The views of a scene show one set of named points, each view turned or mirrored, shifted and resized as a whole, with a little noise and some points left out.

Scene 1
View 1
k_386: [-36.0 -12.9 -14.4  11.4  12.8 -16.4  -8.0 -12.6  25.0  26.4  11.2  50.4
 -20.6  -0.4  -6.7  14.6 -13.0  -0.9 -12.5  -0.5  -6.6]
k_363: [ -1.8 -18.4  -2.3  12.3  21.8   8.2  -5.1 -16.8  21.2   7.7 -15.5   9.7
   6.3 -27.3 -11.9  50.4 -14.9   2.5 -34.2   5.5  -5.8]
k_403: [-16.7  -7.6  -6.1  18.2  16.4  -2.9  -4.4  -7.5  37.8   7.2   8.7  26.7
  -5.0 -17.4  -5.8  23.0   3.4  -6.0 -19.8   7.0   1.0]
k_764: [-36.7 -20.7 -12.9  18.1  27.1  -8.3 -11.5 -11.0  34.8  45.1  -0.6  56.4
 -41.5  20.8  -9.0  17.7 -18.1  -0.7  -3.3   7.2  -9.2]
k_629: [-32.2 -19.6 -28.3   7.3   5.2 -25.6 -10.2 -14.1  17.7   2.9  23.9  47.0
   1.8 -23.1  -7.2   9.3  -3.0  -5.7 -12.3  -1.0  -2.0]
k_656: [-15.2 -25.3 -13.6  13.4  22.7  -1.7 -10.0 -14.5  21.9  17.5  -8.4  29.0
  -7.0 -13.5 -12.0  38.0 -15.0   0.7 -21.0   5.1  -7.7]
k_577: [  9.6  -7.1  11.0  31.2  36.6  21.8  -2.7  -0.1  57.8  -0.9 -13.0  -4.6
  -2.1 -22.8  -7.5  44.9  14.1  -8.1 -29.0  18.7   4.4]
k_576: [-26.2  -5.0 -25.6  17.1   3.2 -25.8  -6.4   0.7  40.3 -24.6  44.6  36.3
  13.8 -40.4  -1.1  -8.3  32.3 -21.3  -8.1   5.0  13.8]
k_817: [-24.9 -20.0 -22.5  10.5  13.0 -14.8 -10.3 -12.6  22.1   7.8  10.8  38.8
  -1.3 -18.2  -8.4  20.3  -4.8  -4.9 -15.2   2.5  -2.2]
k_123: [-21.2   9.9   8.3  19.9  10.6  -2.4   2.4  -7.1  43.0  10.7  13.3  23.6
 -11.3 -15.2  -2.0  17.7   6.4  -6.5 -25.2   3.6   1.8]
k_306: [-29.6  16.3   8.2  17.0   5.4 -10.4   2.7  -5.6  43.1   9.5  24.5  31.9
 -12.2 -14.8  -0.6   5.8   9.9  -8.5 -22.5   1.4   3.3]
k_454: [-30.7   1.4  12.7  18.4  21.0   2.8  -1.7 -12.1  36.8  47.5  -6.3  40.6
 -39.9  18.4  -5.7  27.2 -19.9   4.4 -21.3   3.7 -11.5]
k_165: [-11.8   2.3 -13.0  26.8  11.4 -12.2  -2.2   7.3  59.3 -35.6  40.3  17.4
  14.8 -47.1   0.2  -2.4  47.0 -26.8 -13.3  13.7  19.4]
View 2
k_817: [ -3.9  -4.2  -4.9  12.4  -6.3   6.5  10.5  10.0 -19.2  20.1   2.3  -1.5
  -3.6  17.2  -7.8  -7.3   1.7 -13.2   5.3  -1.1  -9.8]
k_386: [ -6.6 -10.6  -4.7   7.9  -5.0   5.7  19.6  12.4  -4.2  20.4   6.3   3.2
   7.2   8.3  -3.0 -13.6  -5.5 -14.6  -7.7  -8.5   0.2]
k_165: [ 17.3  -0.4 -31.0  -8.3   5.5  -4.3   6.6 -19.6 -26.5  42.1  -4.0  -2.7
 -18.8  28.8 -31.5  20.9  34.9  12.8  18.3   5.4 -20.0]
k_403: [  6.7 -15.2  -8.0  -1.4   6.7   8.6  12.1   7.0 -14.6  18.0   5.4  -2.3
  -7.7  16.6 -16.7  -0.9   4.5 -12.5   8.3  -2.8 -13.0]
k_629: [-11.2   1.6  -7.7  17.9 -16.5   2.9  12.4   6.2 -18.6  29.6   1.0   2.3
   4.7  17.3  -5.8 -10.0   5.0  -6.2  -1.9  -3.9  -4.6]
k_123: [ 12.0 -26.6  -8.1  -9.0   6.5  10.8  14.8   3.0 -12.3  18.4   8.9  -1.7
   0.5  17.9 -23.1   1.9   6.2  -4.9   1.3 -10.1 -12.6]
k_576: [  3.7   7.7 -26.6   6.8  -9.0  -5.6   8.6 -14.6 -27.6  45.2  -5.7   0.1
  -7.4  26.4 -21.8   9.2  28.2  13.3   9.6   1.8 -11.7]
k_656: [ -0.9 -13.9   4.4   8.2   4.8  13.7   9.5  20.8 -17.2   6.7   6.1  -4.2
  -9.4  13.5  -6.4 -10.3  -8.4 -27.4   9.1  -0.5 -13.8]
k_454: [  4.9 -33.6   2.5  -9.7  11.5  13.4  24.8  19.1   9.9   6.8  14.6   1.2
   9.3   2.0  -6.8 -15.4 -16.5 -23.2 -12.2 -15.9   2.3]
k_363: [  8.1 -27.1  12.2   3.6  10.1  22.9   2.7  24.6 -27.9  -4.8   8.8  -9.0
 -13.7  20.0 -15.1  -4.6  -8.8 -29.8  18.3   0.1 -26.2]
k_764: [ -4.8 -12.0  -3.7   1.3   6.8   2.7  26.0  17.9  14.1  16.0   9.8   3.8
   4.6  -2.6   5.0 -20.9 -15.8 -26.4 -10.6  -7.6   9.6]
k_577: [ 26.8 -28.4  -4.7 -19.2  32.1  14.9   7.5  10.1 -16.3   3.8   8.5 -11.5
 -27.2  18.2 -26.1   9.3   5.6 -23.3  25.0   3.4 -26.3]
View 3
k_306: [ -3.4 -37.9  15.7  15.8 -18.0  15.7 -17.8  -1.1  -5.2  -9.4  -9.0  16.7
   0.0  44.7   9.2  65.1  19.7  -0.5  -8.1   1.9   6.3]
k_577: [ 10.1 -62.2  23.9  -5.7   8.4  29.3  -1.6   1.8 -22.5 -52.4  22.2  13.0
 -24.6  14.2 -33.0  14.8  19.6 -16.7  -6.0   7.8   6.1]
k_165: [-35.3 -51.8  17.0   2.6   0.7  28.2  -0.8   8.9 -66.1 -34.9  12.5  31.8
  20.4  50.9 -12.2  80.6  -9.7 -30.0 -10.5   9.1 -10.5]
k_386: [  8.4   4.7  25.2 -12.4 -39.3  -8.6 -19.3   7.2  15.5  -8.2  -3.3   0.1
  -0.8  36.4  18.0  40.4  29.7  -0.5  -7.6  -2.7   6.0]
k_576: [-33.7 -19.6  14.3  -7.8 -13.6  11.6  -4.2  17.6 -50.4 -19.7   8.1  18.2
  31.0  53.6   0.7  89.6  -8.0 -23.0  -7.6   2.4  -9.5]
k_629: [ -5.8  15.1  17.1 -19.6 -31.9  -6.8 -14.4  21.1  -2.6  -6.0   5.4  -3.5
  20.4  43.0   9.8  63.6  11.9  -5.9  -3.2  -6.7  -1.3]
k_363: [ 30.6 -21.4  14.2 -19.4   6.5  17.1  -4.5  17.2  17.2 -31.7  23.1 -16.0
 -19.6   5.2 -40.5  14.7  24.0   1.8   3.7  -5.0  10.0]
k_403: [  4.7 -24.2  21.4  -8.3 -14.2  11.3 -10.0   8.5  -7.4 -26.5   9.0   6.2
  -5.7  29.6  -8.2  39.8  18.2  -7.5  -6.5   1.2   3.6]
k_454: [ 27.7 -21.2  30.8   3.5 -40.8  -1.2 -25.6  -8.6  38.0 -13.1 -12.4   3.1
 -29.3  26.1  22.9  13.6  50.5   8.1 -10.4   2.3  17.3]
k_764: [ 14.0   4.1  37.7 -17.5 -58.8 -17.1 -25.0  -1.6  24.4 -16.2  -6.4   2.8
 -15.4  30.8  35.3  11.9  45.5  -3.0 -14.8   3.2   9.5]
k_656: [ 18.5  -3.7  22.4 -24.3 -18.8   2.1  -9.5  15.7  12.9 -25.2  15.7 -10.9
  -9.9  17.7 -13.9  20.2  26.3  -4.0  -0.2  -5.0   6.2]
k_123: [  5.6 -34.7  20.1   3.9 -13.7  14.7 -14.4   2.4   0.1 -21.9   2.0   9.6
 -10.9  32.0  -2.5  42.1  23.2  -3.2  -6.4   2.2   8.1]
View 4
k_576: [-24.7  14.7  25.3 -15.8  13.7 -12.9 -31.1   4.4   8.3   1.1   5.3  -3.9
 -12.9  21.7   2.1 -10.4   4.3  -1.0 -33.4  16.0  11.7]
k_764: [  7.2 -19.4   0.3  10.0 -11.4  25.3  20.2 -39.0  -7.3  -0.3  -9.6  -7.1
  -1.4  14.8 -12.0   1.1  19.9  -9.6  24.7  -9.7  21.7]
k_656: [ 16.7  13.3   7.8   3.6 -11.7   4.1  15.8  -7.6  17.3  -3.2   1.9   0.6
 -17.4  17.8  -9.2  -1.3   3.6  -3.1  29.2  -6.7  25.7]
k_363: [ 28.9  19.5   5.0   9.9 -15.3 -15.2  20.1  11.3  28.8  -8.4   8.7   7.5
 -23.9  11.4  -5.2   0.4  -1.1   3.7  40.7  -8.6  32.4]
k_454: [  8.1 -27.6  -6.1  24.1 -19.7   6.2  18.1 -26.5   0.4  -6.5  -6.1  -6.9
   1.0   4.8  -5.9   2.4  17.8   1.6  36.2 -13.5  35.2]
k_403: [  6.8   4.2   9.5   4.9  -3.2 -11.0   0.0  -0.3  10.1  -4.8   2.7  -0.1
 -12.6  12.7   0.8  -3.0   8.3   1.5   9.4   0.1  23.3]
k_165: [-10.1  14.6  24.5  -9.7  21.3 -34.9 -32.5  23.3   0.0  -6.4  10.5   3.6
 -15.8  15.2  16.6  -8.9  10.4   3.3 -36.2  18.1   6.7]
k_386: [ -6.8  -7.1   7.0   3.4 -12.3  15.3   4.9 -25.9   9.5   0.3  -4.8  -8.5
  -4.6  16.9 -13.6  -3.8   7.6  -3.4  14.4  -3.9  28.0]
k_577: [ 38.6   8.1   3.8  16.3   1.8 -37.6  10.6  24.7   2.9 -15.4  11.3  14.2
 -22.3   4.2  17.1   3.7  15.6   4.1  20.7  -2.5  18.5]
k_306: [-15.8 -15.1   7.8  12.0  -5.9 -16.7 -15.1  -2.3   6.3  -6.3  -0.4  -6.6
  -1.5   6.0   3.1  -6.5  10.4   8.6  -1.7   2.3  30.4]
k_817: [ -3.0  11.6  13.4  -5.0  -6.0   6.6   0.2 -10.9  17.3  -0.3   0.8  -3.4
 -14.2  20.9 -10.4  -5.3   2.6  -4.3   9.6   1.1  22.6]
View 5
k_817: [ 17.3   2.4   8.4  -8.9  23.8 -14.9 -13.6   6.5   4.0  -5.5 -12.3 -19.6
 -16.5  10.7  10.0 -18.7   3.3  18.1  -3.6  19.9  -4.6]
k_629: [ 17.5  -1.3  17.1  -7.7  30.5 -28.2  -6.5   3.2   9.7   7.0 -14.0 -13.8
 -12.8  22.6   4.5 -15.5  11.0   8.9  -1.1  18.2  -4.8]
k_306: [  6.0  26.2  -5.1  -1.2  21.8 -16.8 -12.5  10.7 -15.9 -19.7 -18.8 -13.2
 -25.4  20.1  14.4   0.9  20.8 -11.5 -20.7  40.7  -2.8]
k_764: [-16.9  -5.1  12.9 -10.6   4.5  -5.5 -31.7 -11.5   6.1 -32.1  12.9 -11.0
 -23.5  12.4 -10.8  -9.4   0.0  -2.0  10.7  10.9 -35.8]
k_123: [  6.6  25.5  -8.9  -2.9  17.4  -5.5 -16.5  14.9 -16.5 -27.3 -15.9 -18.5
 -25.7   9.5  16.7  -5.0  12.3   0.2 -17.2  36.9  -4.1]
k_454: [-19.0  16.2  -3.1 -13.4   7.7  12.7 -25.6  -0.1  -8.8 -44.6  11.2 -18.9
 -28.9   3.6 -13.9  -0.1   9.8  -7.9   6.9  16.3 -25.5]
k_386: [ -0.3   2.5   9.9 -11.3  19.3 -11.7 -16.7  -1.2   4.2 -15.9  -0.9 -14.3
 -19.2  16.7  -6.0  -8.2   8.2  -0.5   4.6  14.8 -17.4]
k_403: [ 14.1  15.3  -2.9  -3.8  16.9  -6.8 -18.4  12.0  -7.9 -22.6 -15.4 -21.5
 -22.3   5.8  19.4 -14.3   2.4  13.4 -15.9  29.0  -4.5]
k_363: [ 21.5  21.8 -15.5 -17.0  17.1  25.9 -16.4  24.4  -9.7 -29.4  -5.4 -39.2
 -20.3 -19.8  10.7 -21.9  -8.3  40.0  -0.2  13.4   6.1]
k_165: [ 36.6  20.0  -1.3  15.7  18.6 -43.1 -18.3  18.1 -18.0  -6.2 -50.9 -11.4
 -20.4  21.7  61.4 -16.6   5.8  10.1 -51.3  61.5   7.0]
k_577: [ 17.9  28.7 -20.9   0.8   1.0  16.5 -33.3  25.0 -26.8 -49.6 -18.4 -32.9
 -29.2 -18.6  39.9 -19.2 -14.4  31.0 -29.5  39.5  -4.6]

In a view up to two points have been moved. Name them for each view, in the order of its rows, or write -.
view 1 => k_363, k_629
view 2 => -
view 3 => k_577, k_123
view 4 => -
view 5 => -
